Points on a hilly landscape, in no order, each with its height.
From any point a ball rolls to the lowest of the 2 points nearest to it. It stops when none of these is lower. Distance is the straight distance between rows; heights are no part of it.
gopu height 603: -5 -15 -24 5 23 23 -24 6 15 22 18 33 -4 -13 8 -2 16 -22 -12 -9 -6 -15
zozit height 450: -20 6 28 27 10 -54 26 25 22 -10 -20 -28 -31 15 9 41 48 0 -27 -27 -21 7
Nulot height 569: 6 24 -1 -28 31 23 -35 -11 -11 -27 -1 23 37 -26 -2 -31 -35 13 -11 -1 -19
 11
Salop height 247: -9 1 -1 22 -13 -9 17 14 -1 24 -3 34 -16 -2 10 -9 13 -7 14 4 47 -26
kiz height 579: -10 -19 -34 5 -13 -39 24 -5 11 7 -18 1 -31 1 -31 28 61 -1 5 -9 23 -13
Fug height 211: -9 9 14 -49 21 -7 -15 -17 -26 -15 -4 -37 -20 -8 -23 1 -13 -3 -5 -11 -12
 -6
tas height 545: -2 18 -18 -3 43 -32 54 15 12 1 -22 11 -14 -12 1 29 17 17 27 20 9 -36
tatav height 294: -3 -22 -10 -16 48 10 -25 1 1 26 32 -10 -3 -22 -5 14 9 -27 -15 -18 -44
 -20
riv height 210: 2 -47 -46 16 -2 -10 -6 -12 23 18 7 -3 -8 0 -36 38 65 -17 -7 -13 -12 -3
Raruz height 327: -11 -22 -29 -36 36 9 -17 -8 -17 26 32 6 -7 -28 -21 5 14 -26 -7 -12 -27
 -14
losin height 349: 19 10 5 -9 6 -2 -9 3 -34 25 27 -6 0 -47 -19 -23 -29 -45 8 14 -27 -5
zozaz height 170: -3 7 11 -54 -13 -9 -5 -17 -40 -22 -9 -43 -14 6 -34 -7 -27 6 8 -2 10 4
lesu height 618: -28 -14 -15 2 28 -12 35 14 -28 35 29 44 -2 -39 -7 -14 12 -10 22 7 33 -33
kefez height 646: -6 -38 -38 9 -40 13 -19 1 -2 20 29 63 17 -23 -4 -47 13 -47 -13 4 4 15
govir height 137: -22 -8 -16 28 34 -4 15 23 14 12 2 62 -9 -16 14 -7 30 -3 16 5 24 -39
soves height 419: 16 -12 -4 17 -28 9 -3 11 -19 43 25 12 -11 -20 -14 -9 -16 -44 10 12 11 -1
tudu height 405: 3 18 -29 6 32 3 34 5 37 -24 -25 4 37 14 17 20 -11 50 31 20 23 -12
sifo height 563: -28 -19 -16 -36 -29 -26 47 4 -41 16 10 16 -26 -10 -23 -27 14 -14 14 2 38
 -26
Fediz height 559: -5 12 -20 8 38 -39 37 12 20 13 -20 2 -23 -19 -19 28 33 7 15 4 -8 -30
tomi height 600: -4 0 -28 6 29 -7 1 -2 46 -11 -20 17 -1 8 3 35 44 23 -17 -15 -10 1
tulur height 237: 4 -9 31 -21 34 5 -34 -9 -9 -12 9 -54 4 13 -9 23 -6 4 -13 -20 -37 1
Ras height 166: 22 -19 -24 8 40 12 -15 -15 34 11 7 -26 27 7 -8 50 26 8 -4 -5 -57 2
fur height 495: 22 -1 -23 13 36 -1 41 4 4 27 9 -2 7 -21 -9 38 -1 1 44 32 -12 -27
bomu height 367: -9 -27 -23 -35 -10 8 -18 -17 -15 15 27 -5 -6 -12 -25 -3 13 -28 -11 -11
 -22 4
dagel height 414: -1 -15 -19 -18 -23 0 20 -10 -17 5 4 5 8 17 -5 1 3 27 8 10 48 3
vez height 201: 0 -12 -25 23 -35 23 -1 -3 9 6 0 46 13 27 10 -9 12 27 3 7 58 9
posu height 297: -1 29 15 -29 -6 -22 32 1 -44 -2 -2 -8 2 -6 -12 -22 -37 21 25 8 36 -15
div height 378: 7 13 11 -7 34 8 -7 10 -18 29 23 1 -13 -41 -6 -11 -23 -34 11 9 -30 -26
bil height 448: 18 32 8 32 0 4 28 11 23 -2 -20 -1 16 19 26 10 -35 38 36 28 37 -14
Rupe height 396: 0 12 22 5 26 15 -23 10 -7 18 19 -8 -11 -21 11 -12 -17 -28 -4 -3 -32 -17
mide height 661: 7 -18 -32 -2 -40 26 -30 -7 -1 5 18 50 23 -15 -2 -44 6 -20 -27 2 4 33
Ruz height 474: 27 -34 23 51 -14 -5 -12 27 11 14 30 -47 4 21 10 36 25 -8 -27 -17 -38 3
bopus height 543: 2 -3 -21 -45 2 8 3 -19 -42 -9 18 10 44 -19 -23 -27 -28 17 3 6 2 15
ror height 193: 33 -6 7 15 -5 30 -24 -6 -4 16 9 -34 14 9 -9 22 -32 0 22 14 -12 6
mus height 452: 25 0 -15 45 27 20 14 -6 45 17 1 -8 26 3 5 42 14 -4 12 30 -46 -14
taz height 617: -21 -15 -35 -8 16 20 -24 7 10 11 27 62 10 -18 4 -31 17 -21 -20 -12 3 -8
Kup height 300: -35 -5 0 -60 -17 -19 8 -5 -12 -25 -7 2 -38 -2 -7 -22 14 -11 -19 -19 1 -1
Pamiz height 417: -30 23 7 -29 16 -1 -13 1 4 -26 -12 27 -25 -1 21 -23 -2 5 -19 -25 11 2
Sunut height 272: -9 -21 5 -16 53 -1 -16 6 -3 11 29 -38 -13 -11 3 18 15 -18 -16 -25 -54
 -21
beso height 412: 3 -4 51 50 -4 17 -32 28 20 -5 10 -9 0 22 40 -1 1 -8 -30 -22 -21 7
muk height 207: -19 6 37 -27 -34 -24 8 -2 -24 -15 -15 -41 -52 15 -8 -5 -2 -14 -9 -16 5 0
bomi height 318: 10 29 49 24 27 7 3 5 16 -12 -20 -33 -3 13 24 14 -29 1 19 13 -19 -14
Finas height 463: 8 5 -20 -12 48 31 -9 -9 15 -14 8 13 31 -1 15 9 -24 24 16 13 -5 -14
mube height 437: 42 -10 -30 40 -7 20 4 -6 24 22 -4 -14 24 12 -9 48 -8 10 31 27 1 6
Ligim height 675: -1 -26 -35 -28 -36 16 -3 -16 -22 -5 19 56 38 -17 -9 -43 10 0 -20 6 3 28
nafi height 715: -40 17 31 -10 51 -9 -19 18 6 -17 -4 2 -28 -9 35 -5 9 -17 -24 -37 -23 -7
neton height 564: 7 8 -6 15 36 29 4 13 1 25 23 32 14 -22 12 -6 -16 -19 16 18 -3 -28
nazu height 169: 14 -20 -29 7 13 -7 2 -9 15 26 4 -16 -9 -5 -16 39 38 -3 8 -6 -14 -7
vika height 451: -10 -38 -3 -1 -19 15 -49 0 11 6 34 -7 4 11 4 -12 20 -19 -44 -31 -36 19
mipob height 458: -5 -37 19 18 -4 16 -44 7 17 2 34 -17 10 27 15 3 22 -5 -52 -30 -32 14
fisod height 542: 5 26 11 19 25 9 16 13 1 12 0 13 -10 -13 17 3 -19 0 22 20 13 -33
gad height 217: 7 -12 18 -24 27 1 -32 -11 -1 -23 -11 -79 13 22 -17 37 -20 31 -2 -9 -25
 14
zeg height 689: 18 6 2 -6 -51 -11 17 -7 -47 -13 -2 30 42 -18 2 -69 -21 22 10 17 20 28
roteb height 403: -6 2 55 50 22 6 -11 26 28 -29 -3 -13 4 25 48 21 10 1 -26 -18 -31 7
baza height 421: 13 -3 15 22 38 45 -24 -9 29 3 16 -4 24 2 27 17 -8 -12 0 11 -52 -17
lum height 364: -13 39 0 14 44 -10 29 -3 55 -28 -35 -12 7 11 14 40 15 28 -3 8 -39 5
Nug height 439: 17 0 -15 8 44 49 -17 -16 27 4 20 7 34 2 19 21 -14 4 17 13 -33 -12
mar height 271: -24 -8 -2 -42 -26 -17 1 -2 -20 -1 7 -11 -37 -7 -15 -26 12 -30 -13 -14
 -11 -5
daf height 171: -14 17 23 -26 8 -5 -19 -14 8 -42 -36 -47 -15 28 6 23 -11 32 0 -13 12 24
vumi height 413: 11 -30 -53 -18 -6 -14 21 -16 -11 12 6 -9 -1 2 -32 35 34 11 17 1 25 -5
koraz height 430: 4 -4 4 -22 -4 10 -43 -7 -16 -3 19 -6 5 -24 -13 -30 -7 -26 -27 -16 -44 17
moz height 508: -1 39 4 40 37 -19 48 14 46 -1 -28 22 -9 -7 16 29 17 4 22 32 -14 -29
kep height 122: 27 -20 -18 21 20 -6 7 -5 25 24 1 -28 10 8 -28 54 32 3 0 0 -43 4
mur height 436: 27 0 17 61 20 33 -5 0 40 12 9 -5 23 10 29 23 5 -14 11 22 -44 -22
nani height 467: 7 -34 19 35 -13 -5 -22 18 17 11 16 -28 -3 20 11 26 38 -5 -37 -25 -24 9
para height 632: -22 -23 -38 5 -14 2 -22 14 1 17 26 65 6 -24 -1 -52 15 -42 -15 -4 5 -1
Kad height 679: 27 -11 -1 -12 -63 -15 16 -3 -50 -22 -6 27 20 -35 8 -66 -9 -10 9 19 -3 21
Movi height 432: -33 16 -7 -43 -4 -5 -7 -4 -8 -35 -2 41 -9 -13 10 -42 7 6 -33 -14 7 11
Vana height 578: -8 31 30 -29 29 15 -40 -5 -7 -38 -16 3 11 -6 2 -22 -35 11 -12 -7 -5 15
Vugo height 138: -19 9 -26 -4 45 -10 26 5 15 -13 -17 44 8 0 15 8 27 26 9 -6 31 -24
kob height 700: -3 6 -14 -7 -29 11 16 -11 -25 4 6 39 44 -10 3 -53 -21 24 -5 9 38 17
dela height 239: -14 9 12 -48 46 -2 -22 -9 -24 -13 4 -23 -12 -23 -11 -6 -12 -12 -17 -23
 -35 -9
Dezi height 251: -6 7 45 -5 26 1 -21 -2 -10 -15 -9 -50 -9 14 4 17 -15 10 -12 -22 -22 -1
dob height 438: 14 -37 -38 -1 -17 -20 26 -11 -18 31 14 -10 -12 -2 -35 37 33 -13 20 11 26
 -11
Nos height 518: 19 -12 -28 23 18 -24 46 10 -3 34 -3 4 -1 -20 -29 41 21 -2 41 24 7 -21
lere height 453: -29 9 11 8 15 -16 -5 27 9 14 3 20 -38 -10 20 -21 9 -27 -8 -15 12 -27
metep height 424: -11 -7 55 8 -16 -18 -18 25 -18 -1 20 -44 -23 13 10 -9 -5 -24 -30 -26 -17
 4
bivo height 442: -30 6 39 14 19 -49 13 26 1 -5 -5 -33 -48 8 23 19 31 -15 -18 -33 -17 -8
Zigob height 199: 2 3 17 -19 25 -5 -19 -15 21 -34 -31 -67 13 23 -3 40 -13 39 4 -8 -15 18
gife height 376: 5 -17 -42 -18 0 -8 24 -15 -5 -1 -6 -5 15 14 -14 23 14 42 16 3 38 -1
vovab height 595: -26 -22 -25 -18 2 -22 32 5 -34 31 22 37 -4 -32 -21 -20 11 -20 9 2 31 -24
lan height 696: 27 -5 -8 -23 -38 10 -26 -14 -25 -23 3 19 22 -29 -4 -49 -11 -11 -10 11
 -21 37
Letab height 519: -6 -1 8 -10 -58 -14 20 0 -21 12 -3 -11 -43 11 -8 -13 5 -18 11 4 33 -8
Dop height 319: 19 11 6 -21 -14 -4 5 -5 -45 18 22 -11 1 -31 -30 -18 -35 -26 12 12 -8 6
kire height 255: -6 -5 33 -12 61 -2 -15 2 -7 -11 16 -46 3 -8 -1 28 -3 -8 -14 -16 -57 -19
lalad height 238: 39 4 13 5 -11 24 -15 -4 -30 26 15 -40 13 -8 -29 6 -60 -21 30 21 -6 9
kago height 254: 0 34 18 -18 -2 -16 23 2 -23 -18 -25 -24 -8 15 3 -1 -40 33 31 9 47 -11
dig height 252: -33 -6 -26 -47 24 -18 19 -10 -16 -16 -2 17 -20 -4 -9 0 24 11 -5 -18 24
 -18
Sov height 516: -2 -5 -28 -40 -12 -8 31 -20 -49 3 18 17 41 -26 -24 -38 -16 7 12 7 7 19
Kuva height 395: -2 6 47 30 50 1 0 17 23 -39 -3 -29 20 21 28 38 9 4 -20 -12 -55 6
nuviv height 228: -25 10 14 -16 -27 7 -20 -15 10 -35 -27 -3 -25 34 18 1 4 37 -18 -11 29 29
rapu height 428: 11 23 -12 27 23 12 34 4 30 -13 -17 19 36 11 37 7 -18 42 37 33 24 -21
geba height 229: 21 0 -5 -12 20 18 -16 -8 7 -4 -6 -38 15 14 -10 27 -22 17 21 6 -9 -4
paluv height 343: 7 1 -37 -20 25 -9 12 -6 16 -2 -15 -13 11 8 -9 34 11 34 19 2 10 -7
tevi height 276: -6 -9 -19 -29 -24 31 -41 -27 4 -23 2 22 11 6 -6 -22 4 23 -36 -6 -4 30
bufi height 341: -5 8 1 -13 -35 -15 37 7 -45 14 11 27 3 -20 -10 -43 -11 -10 8 6 29 -2
bulil height 536: -7 -11 -5 -13 -34 -24 28 6 -26 27 10 -3 -38 -2 -18 -4 14 -27 17 8 31 -23
Suv height 257: 15 -24 -31 27 -45 29 1 -10 5 18 9 29 32 24 4 1 -3 21 11 16 55 16
Ril height 379: 6 18 -9 12 7 1 7 3 18 -9 -18 13 -2 13 16 12 7 26 10 -3 24 -10
lisel height 472: 12 1 6 7 -67 15 9 -2 -16 8 1 14 1 16 -2 -29 -17 6 4 14 45 15
kenim height 240: -22 10 23 -25 -11 -29 6 10 -16 9 0 -17 -49 -8 -2 -21 -1 -28 -9 -16 -1
 -16
dupig height 720: -33 23 18 13 50 1 1 17 31 -15 -11 32 -25 -6 47 -7 15 -11 -9 -23 -9 -16
lev height 292: -19 36 55 25 29 23 -19 11 27 -26 -16 13 -9 5 45 -16 -22 -7 -13 -6 -15 -2
dadop height 265: -1 21 68 3 16 12 -34 11 -3 -20 -11 -37 -4 11 7 -8 -30 -8 -15 -14 -17 10
mis height 394: 17 -6 -23 -17 -7 1 23 -7 -28 11 7 -32 25 7 -17 14 -42 23 37 17 38 3
nabi height 524: -4 37 -17 18 33 -25 55 12 41 -12 -35 19 6 2 -2 32 16 28 24 27 1 -21
genu height 596: 5 3 30 16 2 15 -27 -7 24 -26 -18 -27 7 36 21 21 -6 31 -15 -14 -5 21
kipim height 220: -6 38 39 -23 -13 -10 -2 -3 -18 -22 -24 -22 -15 12 -4 -11 -39 14 10 4 30
 2
zifin height 471: 6 19 21 55 -18 -33 27 21 37 11 -32 -19 -18 28 -1 35 31 7 -7 -10 -8 7
Solum height 194: 12 -26 -12 5 36 29 -33 -14 20 7 13 -19 21 11 10 30 23 9 -17 -17 -49 5
golot height 606: 6 1 -18 4 30 10 -16 -17 39 -14 -16 -2 13 18 6 38 25 34 -10 -10 -16 6
Geru height 669: 19 -15 -13 1 -60 -12 6 6 -31 1 9 39 9 -30 6 -61 1 -38 1 14 -7 24
ninuz height 306: 18 20 -22 -4 32 -18 34 2 15 -3 -19 -33 11 5 -13 37 -10 26 37 22 -4 -17
nak height 711: -32 21 35 -21 29 -16 -25 16 -4 -18 6 1 -26 -19 16 -33 -7 -27 -27 -26 -32
 1
miz height 444: 9 -6 -14 -16 -41 4 11 -10 -29 5 12 1 11 6 -18 -14 -18 7 3 12 36 16
zenap height 462: 8 -41 -27 20 -19 -21 25 3 -15 41 16 0 -26 -15 -35 30 34 -39 23 9 26 -13
sabo height 441: 30 -13 3 -7 -26 3 -14 -18 -17 10 -4 -73 2 23 -32 30 -30 11 29 11 7 18
bufe height 476: -5 2 19 60 -12 -17 -4 30 36 16 -15 13 -32 13 33 5 28 -16 -4 -9 8 -15
sep height 688: 20 -13 -24 -25 -40 12 -8 -19 -38 -14 9 35 44 -30 -7 -46 -10 10 -6 11 -7
 40
furaz height 279: 28 0 4 -17 -14 4 3 -7 -46 22 16 -29 12 -21 -34 -2 -52 -17 30 24 5 6
dobu height 64: -14 14 -16 27 38 -2 28 16 26 -5 -15 53 -3 -5 26 3 28 13 13 7 27 -35
misa height 409: 12 -16 5 -27 -25 26 -43 -26 -10 -7 11 -32 15 12 -26 -5 -23 8 -11 -3 -16
 30
Gubu height 411: -14 7 -8 -6 1 -21 1 26 -19 30 24 33 -22 -40 -1 -43 -5 -41 0 8 -3 -16
magu height 317: 26 -28 -25 10 -60 35 -12 -26 -1 16 15 6 19 29 -8 11 -9 10 0 13 36 28
tazel height 139: -19 -3 -11 12 -27 13 -3 1 8 -5 1 61 17 15 16 -35 11 20 -13 -9 57 -1
tak height 427: 18 -13 -6 -37 -19 18 -28 -26 -24 -7 3 -56 16 11 -40 12 -35 11 13 9 5 22
Luvon height 200: -16 6 9 -24 -18 3 -28 -22 13 -44 -37 -33 -13 43 1 21 -10 51 -13 -4 25 34
nit height 590: -9 -13 -36 6 0 -27 5 -8 35 -12 -22 7 -14 18 -23 38 63 18 -12 -19 8 5
Nufu height 470: 20 6 -23 29 35 1 35 -1 40 21 -3 -11 15 -10 -10 39 10 -2 28 41 -40 -21
fuz height 398: 17 11 -15 19 -10 2 0 -9 34 -6 -27 -18 7 29 4 27 1 37 8 7 14 9
Figo height 465: -34 6 14 27 7 -23 -2 22 28 -1 -18 25 -44 3 31 0 30 -12 -11 -20 21 -20
ladi height 181: 7 8 -10 39 -30 9 -22 24 9 25 18 54 1 -21 21 -52 -6 -36 -8 6 15 1
Gonuk height 423: 29 -3 -9 -14 -7 1 8 -5 -17 16 1 -59 5 6 -24 26 -37 14 40 20 20 1
nev height 278: -21 -16 -2 -30 -53 25 -29 -24 9 -25 -10 14 -13 27 -2 -19 10 20 -40 -9 7
 32
tubot height 218: 4 -21 -16 -4 16 38 -48 -20 20 4 12 -2 15 14 5 14 11 12 -23 -17 -24 13
ges height 383: -13 7 -8 -21 -24 -22 19 15 -27 12 14 27 -19 -35 -12 -44 -4 -34 -1 6 5 -9
somem height 587: 12 -14 -27 21 28 28 -5 -3 14 25 19 27 15 -8 6 18 11 -10 10 9 -3 -21
dil height 708: -26 30 35 -18 -3 -27 -30 10 -7 -27 -9 9 -25 -28 20 -56 -11 -21 -25 -20
 -26 15
Vum height 400: 37 -17 -14 12 -46 33 -10 -16 -22 23 25 5 41 -1 -18 -7 -44 -9 10 18 21 38
todib height 268: 15 16 -2 -17 46 5 13 0 1 -10 -12 -43 13 2 -8 28 -40 20 40 21 -9 -21
zosu height 433: -7 -1 45 19 -19 -30 2 14 -6 0 0 -49 -39 17 13 16 19 -11 -25 -26 -8 -2
Vir height 431: 42 -1 -10 32 -34 40 -11 -7 -6 30 17 8 33 9 -2 0 -42 -5 14 21 25 22
Mikos height 570: -9 -9 -21 8 15 -48 29 12 8 15 -16 -3 -38 -13 -31 31 54 -10 5 -6 -1 -26
paz height 415: 29 8 -18 40 -3 8 6 1 46 3 -19 -6 20 22 8 35 3 26 15 16 -5 5
Mune height 622: -30 -34 -28 -16 -18 -17 33 5 -36 23 23 49 8 -30 -21 -46 19 -36 1 5 19 -5
Kotek height 499: 9 20 43 25 14 -19 10 8 23 -35 -42 -66 6 36 4 41 -15 28 9 2 -23 18
Duzi height 418: 2 -4 60 41 -12 -3 -30 27 0 2 17 -29 -11 22 26 -4 -10 -19 -31 -20 -22 3
tunog height 496: -3 20 13 27 39 -8 22 8 39 -7 -25 8 -16 -5 21 25 22 2 10 5 -19 -28
Vem height 560: 11 13 -16 -43 11 12 -26 -14 -29 -22 6 10 29 -26 -14 -33 -27 12 -7 2 -5
 14
Pak height 502: 8 -4 19 4 -63 4 -6 -11 -8 6 -1 -22 -29 30 -4 -6 -1 -4 -5 -4 21 7
fusib height 488: 1 -49 -31 -7 -54 9 33 -15 -39 26 24 23 14 1 -28 -7 5 -21 9 13 37 11
nasum height 381: -13 18 16 15 49 -13 17 6 36 -30 -21 -17 12 14 15 44 27 15 -18 -10 -53 9
bal height 584: -27 17 31 -24 24 16 -40 -10 5 -43 -21 -12 -4 13 12 2 -10 15 -29 -24 -7
 26
Sipif height 203: -26 -1 -34 -28 33 -23 27 -4 -4 -15 -12 20 -3 3 0 11 33 32 2 -11 40 -17
Zon height 245: -3 18 38 -17 -25 1 -21 -12 -6 -19 -19 -23 -16 22 -3 -11 -26 11 -9 -6 11
 12
pelu height 121: -1 5 -2 -42 -15 -19 17 -16 -30 -13 -6 -42 -23 15 -19 5 -19 19 15 0 30 0
debug height 291: -47 1 -6 -54 13 -26 13 -1 -8 -25 -12 11 -43 3 3 -10 26 -5 -15 -23 19 -13
gekal height 459: 15 -15 -14 20 -19 16 16 5 -15 37 23 32 16 -10 -2 -3 -15 -14 15 12 34 -1
Sozak height 702: 6 2 11 -22 -51 -5 -28 -5 -13 -31 -11 19 -5 -18 11 -63 -1 -14 -16 5 -20
 29
rifa height 293: -8 22 6 1 -18 -4 12 10 -14 12 2 24 -12 -6 6 -29 -12 1 3 2 34 -12
daso height 256: -24 1 13 -24 -49 7 -15 -13 5 -30 -19 13 -27 20 8 -29 4 11 -24 -9 17 23
zalel height 79: -17 18 2 21 -31 11 -2 16 13 0 -4 60 2 -2 24 -55 -1 5 -14 -3 36 -3
besu height 504: 6 -30 -20 13 -41 7 29 -8 -36 39 23 35 23 -13 -20 -19 -11 -26 9 17 39 12
pum height 393: -3 -20 -4 -39 -24 11 -25 -22 -15 -3 15 -23 -6 10 -26 -4 -3 -5 -18 -9 -14
 17
fata height 425: 18 -44 -23 -13 -58 15 14 -22 -33 35 24 -6 0 4 -36 12 -7 -37 5 12 12 27
Kati height 454: -16 4 -15 -49 -17 -10 13 -6 -28 -30 -3 43 21 -25 6 -62 4 10 -21 -4 9 13
vimu height 356: 26 -28 -18 -3 -66 32 -16 -27 -10 10 17 -12 18 21 -29 6 -25 3 3 17 13 38
soper height 650: -6 -34 -29 -5 -48 -21 26 17 -29 13 13 59 15 -34 -5 -63 12 -45 -2 16 4 10
Ses height 706: -4 19 33 -13 -22 -17 -40 4 -11 -38 -19 8 -10 -26 13 -64 -13 -18 -30 -11
 -28 23
tili height 416: 7 8 -2 -13 22 23 -36 -5 -13 13 25 10 14 -25 -2 -25 -21 -25 -15 -8 -33 1
Savub height 440: -4 -20 -2 -23 -24 8 -42 -10 -1 -8 18 2 -2 -8 -6 -40 9 -25 -42 -20 -49 28
fesif height 377: 14 -22 -16 -9 -38 4 8 -12 -33 39 26 -12 -15 -10 -29 4 -12 -35 13 12 8 3
mizib height 330: 15 42 37 40 16 -2 19 6 40 -23 -38 -29 0 20 28 24 -19 17 27 18 -10 -5
Toku height 486: 1 8 9 52 20 0 4 13 42 15 -13 21 -17 1 26 15 27 -7 2 0 -13 -23
gukat height 483: 4 27 37 56 3 -20 26 22 47 -17 -32 -16 1 29 19 37 22 14 -15 -8 -35 12
zale height 344: -5 43 24 29 29 0 18 2 51 -33 -40 -3 4 20 41 31 0 25 13 10 -20 2
Bura height 521: 13 11 -2 10 28 2 39 13 -17 27 8 6 1 -17 0 17 -17 -1 41 24 15 -34
ker height 589: -11 8 16 -9 11 18 -36 -7 13 -22 -9 -6 -10 19 21 4 2 11 -23 -25 -6 17
teb height 489: 9 11 10 17 -55 5 -3 -5 1 5 -11 -2 -15 27 7 -7 -4 15 5 3 43 9
meti height 350: -1 1 -7 -36 0 -10 32 -7 -50 7 12 -25 23 -4 -26 -6 -44 21 35 8 34 -7
vel height 250: -1 -21 -28 -21 -12 34 -39 -23 2 -1 17 16 15 11 -2 -1 9 12 -20 -7 0 23
fusi height 434: -19 11 -1 0 18 -10 1 24 -2 25 12 38 -22 -28 10 -26 -3 -33 1 0 10 -27
fumeb height 482: -11 -5 -22 -33 -21 -15 33 -9 -49 0 2 43 35 -36 -5 -61 6 11 1 -2 6 10
lesi height 264: -13 15 71 -7 -14 -6 -34 0 -16 -33 -21 -45 -5 14 -6 -13 -22 3 -21 -12 -2
 28
pimob height 198: -5 -6 -13 43 8 -24 23 23 12 23 0 39 -27 -18 2 5 29 -14 20 9 30 -35
Moraz height 492: 1 -32 -27 29 9 -14 37 14 -16 44 18 25 -8 -27 -24 21 18 -17 35 16 31 -26
tose height 461: -4 5 12 47 0 -46 22 23 33 15 -23 -12 -32 12 -5 32 48 -5 -14 -12 -12 -6
Laza height 131: -4 28 4 17 -20 1 -10 22 -1 -2 8 55 2 -26 24 -61 -13 -20 -12 -1 17 -3
nopo height 410: 4 1 22 23 37 30 -25 7 18 12 18 0 4 -7 22 -1 -6 -22 -7 -2 -44 -21
piga height 397: -7 24 0 -16 25 4 -4 -2 5 -11 -14 15 -13 8 19 2 -10 19 3 -10 15 -12
vamu height 460: 40 -12 -21 43 -12 41 -2 -6 18 24 10 1 32 17 8 25 -29 6 29 24 10 7
gud height 305: 0 29 64 41 35 24 -17 8 23 -22 -15 -17 8 15 37 3 -28 -6 4 8 -24 -14
nevot height 599: 7 -3 8 20 12 12 -22 -8 38 -22 -15 -28 11 31 12 37 11 37 -16 -14 -25 23
rura height 277: -3 29 54 14 5 12 -26 7 2 -15 -10 -5 -13 2 20 -23 -27 -12 -16 -14 -12 3
Zukob height 491: 8 31 40 49 1 -23 31 14 41 -20 -28 -49 10 31 -1 43 4 22 -5 4 -39 14
Riziv height 172: -11 15 22 -37 -26 -25 20 -15 -20 -22 -23 -33 -44 20 -6 8 -2 13 1 -7 34
 -3
koned height 380: 0 9 -52 0 31 -13 35 2 34 -15 -24 8 34 11 -5 31 13 50 19 9 13 -5

Where does a ball stop that starts at each point below?
sifo: paluv
misa: tulur
sabo: kipim
golot: Ril
vamu: zalel
Toku: dobu
dupig: dobu
nani: ror
Nos: paluv
bopus: Ril
sep: fur
lesu: paluv

Call two points neighbours if one is among the 2 nearest of the other. Go from one point of each pair to the other, from neighbour to neighbour, staying as low as possible. Name the highest point that can't be avoided.
tulur and kep: nev
pelu and dobu: Kup
kipim and daf: dadop
zalel and Ril: vamu
